Each row is a point on a landscape with many valleys, with its height.
A ball rolls from a point to the lowest of its 5 nearest points, and stops where none of them is lower. Distance is the straight distance between rows; heights are no part of it.
<1549> height 0.52: [ -8 -15  12   5  -1  -1 -15  16   1 -19   6   8 -21   9  -3 -12  -6 -23
  -4  29 -25  -2  -8   6 -13 -16  -8  12]
<685> height 0.36: [  8   0  -6   4 -19  -8  -5   2  13 -16  -1 -14 -31  21 -12  -1   9  15
 -18  30 -14 -25   1   3  -3 -22   9   8]
<749> height 1.86: [ -9  -8  11   1  -8  -6 -19  17   5 -21   8  10 -24   7  -4  -9  -9 -12
 -12  30 -22  -3  -8  14 -18  -6  -9  15]
<229> height 2.32: [-12  -5 -14  -7  -9  -7   4 -18  -8   4   3  10 -12  15  -6   7  -6   6
 -15  26   0 -16   5   7  -1  15   4   5]
<1330> height 4.57: [ -5 -12   7 -32   6  11   1 -15  -8  -6  13  11   5 -21   5  22 -10  -4
   8  -4  28   7  17   9  -1  14 -18   6]
<1531> height 3.39: [-19   2 -15  14   5 -11   2   9 -25  11 -10  -4  13  -7   5  -6 -12  -8
  -3   2   2  12 -10  -5 -11  21   5 -10]
<863> height 3.13: [-10  -3  -7  -1  -5  -8   5  -5  -1   6   6   8 -18  16  -5  -4  -2   2
 -17  26 -12 -20   1   5  -8  13  11   5]
<802> height 3.51: [ -1   4  -3   9 -27  -4  -7  14  18 -15 -12 -19 -32  21  -6  -4  12  16
  -8  30 -18 -16   3  -2  -4 -23   4   8]
<826> height 0.93: [  9   4 -12 -13   7  -9 -18  -8  10   1   4  -5  16 -24   9  -1  10  15
  14 -46   6  21  21  -5   8   2 -12 -13]
<1691> height 0.89: [-22  -1 -16   8  -7 -11   3  12 -12   0 -10   9  -3  13   0 -15  -8  -4
  -5  29  -8   2  -9  -5 -12  14   6   3]
<587> height 4.37: [-20   2 -12  13   5 -12   2  11 -22   5  -2   9   6  -8   6 -10 -15  -9
  -4  17   4   8  -9   6 -17  21  -1   3]
<778> height 1.25: [ 31  11 -12   8  -6 -15 -13 -31  44  14   5  16   6  -6  23  -9  20  14
  28 -45 -20  14   4 -12  52 -11   3   9]
<447> height 3.14: [-12  -9  -1   6 -13  -9  -9  15  -3  -6  -1  -3 -18  10   4 -13  -4  -6
  -7  32 -24  -2  -3   7 -15  -8  -1  12]
<712> height 3.64: [-11 -13   4 -23   8  12  -1 -14 -16  -7  14  18   4  -7  -3  13 -12  -2
   1   5  22   3   8  19 -12  25 -20   7]
<1169> height 1.44: [ 15 -22  40   1  12  19   1  25   8 -26 -22 -19  -6  10 -21 -17  -8   7
  19  18  -5  -9 -18  20  -3 -66   0  17]
<1102> height 1.06: [ 26   5   2  -3  10 -10  -9 -31  25  28   3   5   6   1   4  16  31  13
  23 -48  -5  11  20  -8  26 -14  13 -13]
<61> height 1.54: [ 27 -18  30 -11   5  21  12  16  10 -31 -33 -35  -1  13 -14 -20   0  10
   3  -3  11 -22 -37  14 -14 -45  -7   7]
<365> height 1.22: [ 15 -13  21  -9  -6   6   0  24  22 -32 -15 -31 -17  13 -17  -6   0   6
  -2  17  -6 -17 -12  20 -17 -44  -4  17]
<1462> height 1.37: [-18   8 -18  -1   1  -7  10 -17 -14  21   3   5   4  13  -1   7  -3   7
  -9  10   4 -11   1   3   2  24   2  -5]
<1636> height 1.91: [  8  -7  18  -5  -8   3  -5  11  16 -28  -3 -20 -31  14 -11  -4   3  -3
 -19  25 -15 -22  -3   5 -10 -31  -5  16]
<560> height 2.34: [-10   1   6  10 -22  -3  -7  31  11 -21 -14 -24 -22  11  -3 -18  -8   1
   5  30 -11  -7  -3   7 -11 -31   3  14]
<1168> height 1.31: [ 15   2 -11 -12   5  -9  -7 -33  12  25   0  -8  11   7   2  18  23  12
  23 -48   6   5  23  -9  18  -2   4 -22]
<402> height 1.00: [ 15  -8  31  -5  11  14 -12  25   7 -39  -8 -21 -18  21 -21 -11  -3  -5
  -5  10 -17 -18 -17  10 -10 -34 -13  11]
<1213> height 1.90: [  6  17  -8  12   8  -1  27   0 -12  31 -15  -5  20   0  16  -6   2 -16
  -5  -1   4  -2 -14 -28  14  24  26  -5]
<428> height 0.96: [ 18  27   6   9   8  -3  21  -4  -5  15  -7  -6  25 -15  14   8   0   8
   2 -31   6   6   3 -13  14  15   8 -17]
<512> height 4.03: [-12 -12   5 -11  -4   6  -5 -13   8 -12  12  15 -19   3  -1   1 -12  -7
 -19  21   1 -19   4  16  -4  12  -9  17]
<707> height 2.35: [-11 -24  21   2   7   5 -13  11  -9 -14  14  22 -17   2  -4  -4  -8 -22
  -9  30 -24   2 -13  13 -12  -4 -11   9]
<275> height 2.60: [ -1 -19   1 -16  17  30 -10  -2 -13 -11  17  19  13 -26  -3  21  -4  -6
  16  -8  22  28   0  16  -7  -6 -26  -1]
<838> height 0.98: [ -2  17  -7  -3   0  -5  22 -12  -5  22  -3   0  25   1   1   7  -1   2
   1 -15  16   6  -1 -10   9  18  13 -14]
<1050> height 1.87: [ 13  -4 -19 -16   7  -8 -16 -18  20  -3   3  -6  12 -20  18  -6  14  10
  14 -50   3  14  24  -9  13  -3 -11 -14]
<1676> height 1.24: [ -7  -2  -5 -10  15  12   0   6 -14   0   7  10  19 -27  -1   5  -7  -7
  13 -23  25  21   6  10 -17   0 -25  -3]
<984> height 3.37: [-18  -6  -2  -5   6  -5   2   0 -16  -3  12  19  -6  -4   2   1 -11 -10
  -3  19   2   0   0  13 -17  11 -11  10]
<489> height 1.26: [ -1  16  -4  10  -2  -2  18  -5 -13  21  -7   0  31   1   5  -1  -6  -5
  -4 -16   5   4  -7 -16   3  24  16 -13]
<1522> height 2.15: [-16  12 -16   4   0  -7   8  -2 -18   8  -2  -1   8  -1   4   4  -8   4
  -3   1   9   7  -1  -3  -9  19   2  -4]
<282> height 3.63: [ -8 -11   8 -27  -1   9  -3 -19   2  -8  16  26  -9  -3  -4  11 -14  -9
 -13  15  17 -20   3  19  -2  22 -13  17]
<1779> height 1.09: [ 33   5  -5   9  -2  -8  -4 -27  32  15   2   8   5  -8  19   1  23  11
  17 -51 -14   6   9 -16  41 -10  12 -10]
<1501> height 2.44: [ -1 -12   3 -18  16  22 -12  -3 -11 -20  18  11  11 -21   2  19 -10  -3
  14  -2  27  12   4  14  -9   4 -25   8]
<1135> height 2.17: [ 10  -7 -23  -5   3 -15 -13 -25  28   9  -5  -5  13 -10  14   3  20  15
  18 -56  -3  20  24  -4  18  -1  -3 -17]
<1634> height 2.31: [ -7 -23  24  -8  13  13 -17  -6   4 -24  21  25  -8  -9  -8  12 -17 -15
  -6  21  -2  -1 -10  15  -4  11 -23  14]
<885> height 2.39: [ -8 -14   1  -5  16  16  -2   0 -15  -6  20  28   9 -23  -2  17 -16 -14
  14   2  16  17  -8  14 -18   4 -27   8]
<38> height 6.02: [-14   1 -12  21 -12  -9  -8  25 -10  -5 -17  -7 -12  13   8 -22  -3 -12
   7  31 -12   8  -9  -9  -8   6  16   7]
<1196> height 1.35: [ -1  14  -5   9   1   0  20   0 -13  14  -8   1  23  -4   7   3  -8   4
   1 -31   6   8  -1  -7   5  17   4 -21]
<184> height 2.27: [-11   2 -10  -8  -3  -3  11 -13 -11  14   2  -1  14   1   4   6  -5   7
  -1 -16  18   0   6   0  -1  24   2  -8]
<848> height 3.40: [-18   6 -17   6  -7 -11   8   0 -13   6  -3   8   3   4   5 -12 -10  -1
  -7  19   1  -8   0  -2  -9  17   7   0]
<1696> height 1.39: [ -1  -3  27   5   0   4 -15  36   6 -25 -17 -16 -14   7 -18 -15  -3  -8
  17  21 -10  -4  -6  15  -9 -49  -3  19]
<1809> height 1.38: [  0 -19  30   0   8   3 -22  17   5 -24  11  11 -23  14  -8  -5  -7 -16
 -15  28 -22  -9 -15  13  -6 -14  -9  12]
<1371> height 1.41: [ 23 -14  25  -1   0  10   0  15  25 -36 -13 -30 -28  17 -18  -3   5   6
 -18   4  -6 -22 -18  10 -15 -37  -5   8]
<1692> height 2.63: [ -6   9 -17  12   3  -1  19  -6 -14  33 -10   2   1  21  -4  -6  15  -6
  -3  24  -1  -7  -4 -24  11  16  24  -6]
<426> height 0.91: [ 27  28  13   6   0   3  20  -1   0  24  -1  -9  23 -13  15   5   0   2
   3 -38   5   3   2 -16  18   7  14 -13]
<680> height 2.71: [ -5   9 -16  13  -7  -1   9  -2  -8  19  -6  -4  -7  21  -2  -8   8   0
  -4  26  -8 -10 -10 -16  10  14  21  -2]
<1606> height 1.76: [  2 -17  21 -11   6   6 -14  -3  15 -33  15  12 -29  11  -7   1  -3  -6
 -25  20 -13 -18 -17  13  -6   4 -12  13]
<701> height 2.73: [ -1  17 -16  11   0   5  12 -17  -8  32 -10   3  -8  19  -6  -1  15  -8
  -8  24  -3 -16  -9 -28  11   4  25  -6]
<1199> height 4.67: [ -1  13 -22  21  -7  -7   9  12  -6  10 -15  -6 -10  29   5 -11  20  -4
   0  38 -12  -2  -8 -22   7   9  25  -3]
<1721> height 1.92: [ -9   9  -9   1   3  -6  11  -5 -17   8   2  -6  22 -15   1  -4 -10   9
   2 -20  10  11   5  -6  -6  23  -5 -14]
<1405> height 1.33: [  2  -9  24  -1  -2   2 -11  21   9 -31   0  -4 -31   7 -11 -10 -10 -12
 -11  27 -19  -8 -12  11 -14 -27   0  11]
<882> height 0.80: [  8  23   3   1   3  -4  17  -3   0  20   0  -6  25  -5   5   5   5  15
   2 -36   9  10   2 -13  14   9  12 -19]
<207> height 1.53: [ 18   0  17  -2 -22   7   5  20  23 -21 -27 -34 -15   9  -9 -13   2  23
  -4  16   1 -25  -5  14 -18 -40  -1  13]
<1513> height 0.78: [ 27  17   3   5   4  -4  10  -8   6  25   2  -7  18 -15   9   7  15   7
  13 -47   2   8  14 -19  28   7  13 -23]
<310> height 2.16: [-15  14 -21  13  -7 -11  12  -2  -8  19  -6   0  -4  20   1  -3   7  -1
  -6  26  -2 -11  -8 -20  15  19  17   0]
<1610> height 0.67: [ 14  18  -3  -5   8  -8  21 -16  -2  32   0  -5  22  -6   8  15  12  10
   4 -34  11   7   9 -16  16   6  17 -20]
<194> height 0.70: [  4  10  -4 -10   5  -3  10 -27  -4  36   4   0  18   9   0  21  11   6
   9 -34  16   4  11  -8  13   9  16 -25]
<1573> height 6.91: [-13  13 -13  20 -16  -8  -3  19   2  -1 -18 -16 -11  20   4 -17  15   6
  10  37  -7   5  -6 -17   3  -6  16   3]
<928> height 4.20: [-12  11 -12  17   5  -5  16  12 -24  11 -10   4  19  -7   6 -12  -9 -12
  -4  -2   1  11 -13  -9  -7  30   2  -8]
<333> height 1.01: [ 10  25   1  -2   3  -6   7  -1  -1   6   2  -7  24 -17   3   6   4  15
   3 -46   8  11  14 -14  16   7   3 -21]
<643> height 2.01: [ 12  -4  16   1 -26   3   2  15  19 -24 -19 -24 -21  11 -16 -11   9  22
 -16  14  -3 -12  -4  11 -16 -36   7  13]
<205> height 1.20: [ 15  17   7  23   6   3  26   6  -8  22 -16  -8  25  -7  12  -5  -5 -10
  -5  -9  -4   3 -13 -27  12  24  21  -9]
<1288> height 1.75: [-12   6  -7  -3   7   1   5   4 -17   6   8   6  13 -21   5  -4 -13   4
   3 -22  13  13   2   3  -9  15 -13 -14]
<377> height 4.19: [  0   6 -18  14 -15  -1   1  -6  -1  10  -7  -4 -21  23 -10   6  16   7
  -3  39 -13 -16  -2 -16   6  -5  23   2]
<1031> height 2.00: [  1  -9  12  -9   4   6  -9   3  11 -26  10   2 -34  11  -6  -3  -8  -7
 -26  11 -18 -22  -8  22  -4 -12  -9  10]
<1185> height 1.50: [-14   2 -12  -4   2  -7   9 -21 -16  22   6   0  12   7  -5  16   0  12
 -11   6  15  -8  13   3   2  24   4 -10]
<1519> height 1.57: [  0 -16  25   2   5   7 -16  12  10 -30  14  10 -22   9 -12  -3  -6 -15
 -14  24 -20 -13 -17  18  -7 -11 -15  11]
<1201> height 1.64: [  6   3  13   0 -24   0 -10  25  14 -23 -17 -27 -22  14 -14 -10   6  22
   3  28  -4 -13  -6   8 -13 -38   2  11]
<293> height 1.77: [ -9 -20  15  -8  11  13  -7  -4  -9 -16  18  22   5 -10  -5  11 -16 -12
  -2  18   3   3  -5  11 -16   8 -21  10]
<103> height 1.08: [ 26  24   1   9  -7  -4  -2  -8  25   9   3   8  11 -20  17  -2  12  14
   7 -56  -9  15  14 -14  31   0   1 -13]
<195> height 3.67: [ -9   0  -2   9 -26  -2  -7  12   5 -14  -8 -16 -24  14  -8  -7   8  10
 -14  37  -8 -17   2  -2  -8 -15   2   9]
<1085> height 1.65: [ -5  -9  -6 -19  10  18 -19   1   1  -6  12   0  18 -35   1  10  -3 -11
  19 -30  24  22  12   3  -9  -4 -28  -5]
<1365> height 1.89: [  4  10 -17 -12   3  -8  -6 -14   6   3   7 -12  16 -19  11   5   5  10
   8 -43  17  17  18  -4   6   9  -5 -22]
<932> height 2.91: [ -9  -7   8  11 -10  -6 -15  33   5 -22  -4  -9 -21  11  -8 -17   0 -11
   0  28 -18  -1  -1  11 -14 -31   4  13]
<958> height 2.57: [  6 -22   8  -5  19  28  -7   1 -19 -14  22  22  17 -27 -12  34 -13  -7
  13   3  18  23 -11  13  -2   1 -29   7]
<1104> height 1.42: [ 27 -13  29 -13  -9  16  16  11  18 -30 -29 -34 -12  11 -16  -8   3  18
  -7   6   9 -19 -27  15 -16 -39  -8  13]
<167> height 3.38: [-14 -16   8 -18  -3   2  -6 -12  -4  -7  14  19  -8  -3   0   6  -8  -6
 -13  17   5 -10   1  21  -6  16 -11  15]
<1656> height 1.32: [ 31  15  -7  16  -8 -12 -12 -20  35   7   6  20   9 -14  27  -8  10  16
  14 -43 -24  12   7 -11  50  -9  -7   9]
<1470> height 1.34: [ -5  12 -13 -10   3  -7   9 -22  -5  21   6   0  20   1  -2  13   6  11
   7 -24  24   3  20  -2   3  13   2 -15]
<320> height 1.12: [ 16  25   2  11   0  -4   4   7   3   9  -3   3  20 -21   9   5   3   9
   3 -50   3  16  11 -11  19   1  10 -22]
<1268> height 5.76: [ -1 -14 -11 -32   4   2  -4 -16   1   3   8  -3   8 -12   2  24   5   6
  10 -23  31   1  24   9 -11   5 -17  -5]
<1204> height 2.65: [ -2  -8   7   3 -16  -4  -9   7  12 -24  -3  -9 -29  11  -7 -11   1  -4
 -16  26 -22 -18   4   4 -13 -20   0  10]
<1353> height 2.99: [  2   2  -9 -12   1  -2  -1 -18  -2  10   9  -7  14  -5   4  14   7  16
   9 -45  16   7  19  -7   7   8  -6 -19]
<290> height 1.79: [ -8  -4  -6 -11  10  12  -2  -1  -9   3   7   7  13 -21   1   9 -10  -3
   5  -8  28  14  12   1 -15  12 -15   0]
<1598> height 2.02: [ -6 -22  23   4   3   0 -18  17   6 -24   5   6 -25   7 -11  -5 -10 -23
   1  26 -26   0 -11  12  -9 -21 -15  17]
<232> height 2.90: [  8  13 -17  15  -1  10  12 -11  -4  33 -18   0 -20  20  -4  -7  37 -11
   2  30 -11 -10  -7 -33  12  -2  27   4]
<51> height 0.92: [ 23  13   6   7   3  -7   4 -19  18  25   9   2   5  -6  14  11  26   5
  13 -57  -3   4  13 -11  31  -6  20 -24]
<1604> height 1.07: [ 11 -17  34  -1   8  13 -10  21  19 -41   2 -13 -33  16 -13  -4   0 -10
 -15  12 -21 -14 -13   9  -9 -26  -8   9]
<1557> height 4.58: [  2   7  -9   9 -30  -1  -5   6  15  -7 -19 -21 -27  12 -17   0  21  18
   0  32  -5 -17   3  -7   0 -28  18   1]
<722> height 4.98: [-19  -4  -8  17   1 -16   0  12 -20  -5   1   8   1  -3   4 -17  -5 -14
  -2  20 -13  17 -11   8 -17  12  -7   7]
<1123> height 1.11: [ 30  29  10  14  -7  -2   6  -2  16  12   2  -3  18 -19  21  -1   2   9
   7 -49 -10  13  12 -14  29  -5  10 -20]
<344> height 3.55: [ -7   6 -20  22  -5  -7   8   7 -12  17 -13  -2   0  22   7 -15   5  -5
  -8  28  -7  -1 -11 -22   5  18  18   0]
<1059> height 1.23: [ 24   4 -11   0   1 -22 -14 -32  34  19   6   7  10  -9  19  -2  30  17
  26 -48 -14   7  12 -15  29 -10   9  -5]
<1208> height 1.85: [-10 -11   0 -16  12  15  -2  -3 -17 -11  14  12  14 -27   3  18 -18  -2
  11  -9  23  12   4   7 -14   9 -23   1]
<380> height 3.06: [-19   0 -16   3  -7  -8   5  -7 -11   5   1   8  -8  19   5  -5  -4   4
 -15  22  -9  -9  -6   0 -10  13  10   2]
<1092> height 3.42: [-18 -16   5   7  10   0  -4  10 -13  -2  14  21  -1  -2  -1  -3 -20 -18
  -2  24  -5  10 -12  13 -16   9  -8  10]
<91> height 2.41: [ -8  11  -9 -12   6  -3   1  -9  -6   7   8   1  19 -18   5   6  -5   3
   1 -29  20   6  14   5  -7  16  -4 -14]
<1246> height 2.14: [  9  -7 -20 -13   2 -13  -5 -26  15  14  11  -4  14  -8   8  18  23  15
  16 -47  13   5  29  -8  13   3  -1 -19]
<1354> height 2.40: [ -3 -18  21 -14  17  22 -17 -18   7 -24  21  25   0  -5  -5  20 -20  -8
  -5  15  12   1 -17  20   6  16 -21  23]
<1794> height 5.42: [ -2  13 -11  13 -21   0  -2  14   5  -2 -13 -16 -19  18  -1  -7  16  11
  -3  38 -13 -12   4 -18   4 -13  18  -1]
<458> height 3.17: [-14  -4  -6  -8  -1  -2  11  -9  -7  15   9   4  11  -5   5   9 -11   9
   1 -14  19  -5  15   3  -4  21  -5  -6]
<917> height 3.52: [  0 -15  13 -33   8  16 -12 -23   0 -12  20  14   1   1  -6  21 -13  -3
  -6   5  28  -6   8  21   5  18 -20  14]
<1517> height 2.86: [  4   9 -15  15   2   6  21  -6 -13  34 -14   2  -2  12   2  -5  15  -9
  -8  16  -7 -11 -14 -35  12  17  33  -2]
<1106> height 2.50: [-11 -17  11  -8   6   3  -6  -4  -8  -6  13  22  -5  -8   1   8 -18 -12
  -2  19   0   2 -10  17 -10  17 -18  19]
<995> height 1.16: [-11   8 -13   9   4  -7  15  -4 -13  20  -5   3  13  13   3  -2   1   2
  -8   8  -1  -1  -1 -16   1  20  16   2]
<703> height 3.74: [ -3   3  -6   6 -24  -9  -5  15  11 -14  -8 -17 -30  17 -11  -6  14  15
  -2  33  -8 -16  -2  -1   0 -25  12   9]
<1560> height 4.13: [-14   1 -10  12 -19  -9  -4  13  -4  -6  -4   0 -22  16   1  -8  -1  -2
 -13  30 -15 -11  -4  -2 -11   3   8   6]
<105> height 5.00: [-12   2 -11  16 -16 -10  -6  17  -4  -5 -11  -9  -6  14   1 -12   3  -4
  -3  32 -12  -4  -3  -3 -13  -1  11   2]
<1244> height 1.51: [ 10   4 -19  -6   1  -9 -18 -18  30   4   4  -1  16 -16  18  -6  16  16
  20 -58  -4  13  23  -7  23  -3  -4 -14]
<879> height 5.56: [ -8  11 -17  29 -10 -11   2  24  -9   9 -21  -4  -3  19  10 -22   8 -12
  -1  25  -6   9 -10 -21   5   8  18  -4]
<1595> height 1.43: [  3  -6 -10  -9  18   7 -10  -3  -6  -4   9   2  15 -32   2   0  -2  -4
  12 -31  18  24   7   8 -10  -5 -22  -9]
<1464> height 2.68: [-10 -25  17  -2   9   8 -15   5  -5 -20  18  20 -16   2  -8   0 -12 -16
 -10  26 -12  -5 -19  20  -9   7 -15  17]
<1130> height 0.95: [ 22  19   0   4  -3  -7  -4  -7  15  13   2  -4  14 -18  12   6  10  16
  14 -52  -4  12  10  -9  29   2   5 -21]
<222> height 6.72: [  1  -8  -7 -31   7  -3  -3 -26  -5  12  10  -4   7  -2   1  25   7   9
  14 -22  24   1  31   8  -2  10  -8 -10]
<1511> height 1.94: [  6 -22  33   5  10  12  -9  37   9 -29 -12 -19 -15  16 -29 -16  -6  -5
  13  21 -14   4 -13  15  -4 -59  -2  14]
<763> height 4.14: [-20  -4  -8   5   8   1   2   9 -21  -1   5  14  11 -11   1  -9 -13 -10
   0   5   7   9  -9  14 -13  16  -7   2]
<1444> height 0.94: [ 26   9  -2  -1   2  -8   3 -14  20  21   9  -1  17  -6  13   9  14   9
  12 -49  -5   3  15 -13  25  -4  16 -19]
<457> height 4.36: [ -3  -2 -14 -19   6   4   2 -11   0   4   8  -8  18 -14   6  11  -6  -1
   4 -22  25   4  22   8   0   9 -12  -8]
<1445> height 1.29: [ 10  -6  27  -5 -14   8  -1  26  12 -24 -21 -32 -10   8 -15 -12   4  17
   2  19  -4 -10  -7  12 -15 -48   0  16]
<880> height 3.76: [-20  -5  -7  -4 -11  -9   5  -5 -12   1   6   9  -7   3   5  -5 -11  -3
 -13  23  -1  -5   3   3 -10  22  -4   7]
<404> height 2.70: [ -5  -9  12  14 -12  -3 -13  35  -6 -18 -12 -20 -17   9  -9 -26  -2  -5
  13  30 -10   7   3  10  -9 -38   2  17]
<463> height 3.88: [-16  -8  -7  -4  -9  -5   0   1  -6  -5   8  15 -20   4   4  -9  -8  -3
 -18  27  -9 -16  -4   9 -13  10  -5  16]
<1751> height 1.30: [ 18 -11  37  -4   2  16   0  34  13 -37 -21 -26  -6   6 -20 -13  -4   4
   2  12  -1 -18 -13  14  -8 -56  -3  17]
<1210> height 0.59: [ 11  16   2   1  14  -4  24 -17  -7  36  -2  -3  18   6  -4  14  11   1
   2 -20   9   0   2 -16  15  14  26 -20]
<53> height 1.10: [  7  -8  27   4  -2   5  -6  32  17 -37 -14 -22 -25  14 -14  -9  -4  -6
   0  25 -15 -10  -9   9 -11 -41  -5  10]
<1067> height 1.21: [ 20   5  -8   1   6  -4  -2 -22  25  16   4  -3  11  -8  16   3  27  14
  10 -54  -5  14  20 -10  29  -5   4 -17]
<499> height 1.19: [  4  -5  26   4  -6   6 -11  27  12 -22 -17 -23 -19   7 -25 -13   3   2
  13  25  -7  -7 -10   9 -17 -48  -3  12]
<1060> height 1.15: [  9  22   4  11   5  -9  19  -1  -8  16  -7 -17  26 -15  13  -6  -6  -1
  -4 -22   0   3  -5 -13  11  19   9 -22]
<97> height 1.27: [-14  -3  -1 -19   3  -2   5 -11 -14   4  15  17   3   2   0  12 -15   9
  -6  15  16  -9   8   7  -7  18 -14   5]
<921> height 1.84: [ -6 -18  12 -18  11  26 -10 -18  -7 -12  21  21   2 -11  -1  23 -17 -11
   3  14  17   5  -6  27  -5  11 -26  12]
<901> height 4.15: [-20 -14   1   6   2  -3  -1  17 -10  -3   3  18  -7   1  -4 -13 -10 -19
  -4  27 -12   6 -12   4 -19   1 -11  15]
<839> height 1.45: [ -4   2 -13  -6  10   4  -1   9 -10  -1  10   2  17 -23   4   3  -4  -2
   6 -29  16  25  12   5 -10   9 -25 -12]
<1373> height 0.99: [ -8 -21  12   3  18  20  -7   2 -10 -11  19  30   4  -6  -3  18 -13 -12
  10  19   7   9 -19  22  -5   8 -20  15]
<1334> height 1.36: [ 23   8 -18  12  -7 -11 -25 -22  30   0   3   6   9 -27  20 -20   6  12
  19 -47 -25   7   7  -7  38  -8  -7   7]
<1206> height 4.17: [-20   0  -9   2  -3  -7   4   5 -14  -6   0   8  -4   7   4  -8 -13  -9
 -12  22  -5  -1  -5  12 -17  12  -3   6]
<1022> height 2.92: [ -5   5 -16 -13   0  -4   3 -20  -7   8   6  -4  15  -4   1  19   0  16
   2 -27  23   0  21   4   5  16  -2 -16]
<1320> height 1.14: [ 13  -6  31   0  -3   3 -12  29  16 -30  -7 -17 -27  13 -15 -10  -6  -5
   2  18  -9  -5 -13  13 -13 -42  -5  13]
<852> height 0.90: [ -9  13 -12  -3   6  -8  15 -17 -14  25  -6   6  22  13  -3  12  -5  10
   0   2   8 -11   6  -6   5  17  22 -10]
<1425> height 2.74: [ -3 -22  18 -24   6  18 -13 -20   7 -21  15  22 -14   0  -2   9 -10  -2
 -15  13  15  -5  -3  12   0  20 -15  17]
<1746> height 2.13: [ -1 -16  25  10   0  -4 -16  33   1 -28  -3   0 -17  11 -19 -13  -4 -13
   5  32 -21   6 -11  14 -10 -47  -3  13]
<1730> height 0.79: [  8  17  -4   7   7  -5  22  -3 -12  31  -5  -4  23  -6   6  10  -2   2
  -2 -23   9   5  -5 -20  13  16  16 -13]
<1551> height 3.57: [ -9 -12   1  -6  -9  -2  -8 -10  11 -16  11   5 -33  15 -10  -3   1  -2
 -29  23 -15 -26   4  10  -8  -5  -6  18]
<56> height 1.52: [  4  15  -8   2   0  -5   2   4  -7   3   1  -3  22 -28   0  -2 -10   8
   6 -42  13  13  10   6   3   6 -13 -18]
<420> height 3.12: [  0  13  -9  20   1 -13  22   4 -19  14 -21  -5  19  -1  12  -7  -8  -6
   0  -4   5  10 -20 -20   4  26  15  -1]
<678> height 1.93: [ -4  12  -2  -3   1  -2  11 -10  -5  15   5  -4  17 -10   5  16  -1   3
   5 -40  16   8  12  -8   5  16   4 -16]
<1739> height 2.58: [-13 -16   9   7   2  -7 -11  17 -10 -16   3   9 -16  12  -9  -7  -6 -22
  -2  34 -13   8  -6  11 -13 -13  -7  12]
<1262> height 3.84: [ -2   1 -17  12 -14  -7  -4 -11   0   6  -1  -2 -20  17  -9  -3   4  12
 -12  27 -17 -22  -3  -5  -1  -2  14   2]
<1173> height 3.03: [-15 -17  10 -10   4   5  -6   6  -4 -17  13  19 -13   4  -3  -5 -14 -14
 -14  31 -14  -4 -14  16 -13   5 -15  12]
<1661> height 0.66: [  3  18  -7   1  19   5  24 -21  -7  46  -5   6  10  13  -4  16  16  -2
   2  -7   4  -9   2 -22  11  12  27 -10]
<85> height 0.74: [ -3  13 -12   5   8  -2  21 -13 -10  33  -5   2  10  14   1   5   8  -2
  -5   2   5  -7   0 -16  11  24  23  -8]
<1612> height 3.30: [ -8   7 -20  20  -2  -8  13   3 -13  19 -15  -1   5  12   7 -15   1  -8
  -2  21  -4   1  -6 -23   8  20  20   0]
<614> height 0.82: [ 18  30  10  15   4   5  24   1  -2  19  -5  -4  28  -9  11  11  -8   2
  -1 -34   5   1  -5 -18  12   7  19 -16]
<1133> height 2.85: [ -8  -5   5   5 -15   1 -15  26  11 -20 -10 -13 -22   5  -8 -19   0  -6
  -2  37 -13  -8   0  10 -14 -26  -3  10]
<1538> height 4.81: [  0 -16   2 -33   2   5  -4 -25  -2  -3  17   9   1  -4   3  18  -8   3
  -5  -3  27  -3  18  16  -6  17 -14   9]
<462> height 3.83: [-12  -4   2  -4 -21  -6  -6  -3   4 -11   1   3 -29  18  -9   0   3   3
 -22  31 -15 -22   3   7 -10   0   4   9]
<341> height 2.37: [ -5 -18   8 -14  10  19  -3  -1 -14  -4  17  19   9 -19  -3  19 -13 -12
   3   7  21  15   0  17 -13   8 -25   6]
<1029> height 0.65: [ 16  20   5  12   7   2  31   7 -11  26 -10 -13  27 -11  10   1   1  -2
  -7 -25   2   5 -12 -22  12  15  26 -14]
<1429> height 0.53: [ 14  21   9   6   9   8  31 -13 -11  32  -9   1  23   2   1   7   7 -11
  -7 -22  -1  -1  -9 -20  15  18  22 -18]
<25> height 2.98: [-12 -26  20   5  10   6 -11  14  -8 -16  21  32 -10  -2 -14   6 -16 -17
  -4  29 -18   6 -13  15  -9  -1 -11  11]
<1818> height 1.13: [ 16  13 -11   3  -3  -5 -12  -1  13   0   1  -4  18 -27   8  -6   6  12
  10 -55  -2  18  15  -5  12   3  -3 -21]
<1374> height 3.62: [-15  -1  -2  11 -11  -2 -13  29  -8 -12  -5  -1 -20   8  -4 -14  -4 -19
   3  31 -11  11  -5   8 -16 -17  -4  11]
<824> height 0.76: [ -2  11  -7   6  15  -2  28 -24 -12  45 -11  11   7  16  -4   1  11 -19
   0   4  -6  -7  -4 -23  12   9  32  -2]
<364> height 3.78: [-11  -2  -7 -17  -3  -1   6 -18 -16   8   9   6   5  -9  -2  10 -12   0
  -7   6  18 -10   7   8  -8  24  -5   7]
<716> height 3.68: [-15   8 -22  10 -13  -8   3   0  -1   7  -7   4 -14  22   0  -3   2   2
  -8  36 -14 -15   0  -6  -7   9  12   6]
<1345> height 1.28: [ 17  13 -15  -1   0  -7 -20 -10  29   0  -3   1  11 -25  18  -6  17  11
  14 -55  -8  15  12  -3  21  -4 -11 -13]
<1719> height 2.62: [  1  -9 -17 -24   9   2 -12  -3   4   0   8  -5  13 -22  12   8   3   5
  12 -36  19  13  23   1  -2   3 -19  -9]
<86> height 3.72: [  4   7 -13  24  10   4  21   9 -13  23 -27  -6  10  10  16 -19   8  -8
  -3  16 -11   3 -17 -34  11  19  22   2]
<1512> height 2.33: [-17  -2 -13  -9   1  -4   2  -4 -19   0   6   4  17 -12   1   8 -12   2
   9 -18  22  11   5   3 -15  19 -18  -6]
<1820> height 1.40: [  0   3 -13  -2   3   0 -11   0   4  -1   4  -6  22 -34   4  -3   2   3
   6 -43  16  27  14   0  -3   1 -16 -20]

For each start below, name the point where the ball stops.
<1517> | <1429>
<1059> | <1429>
<457> | <1676>
<1133> | <402>
<463> | <1429>
<763> | <1373>
<701> | <1429>
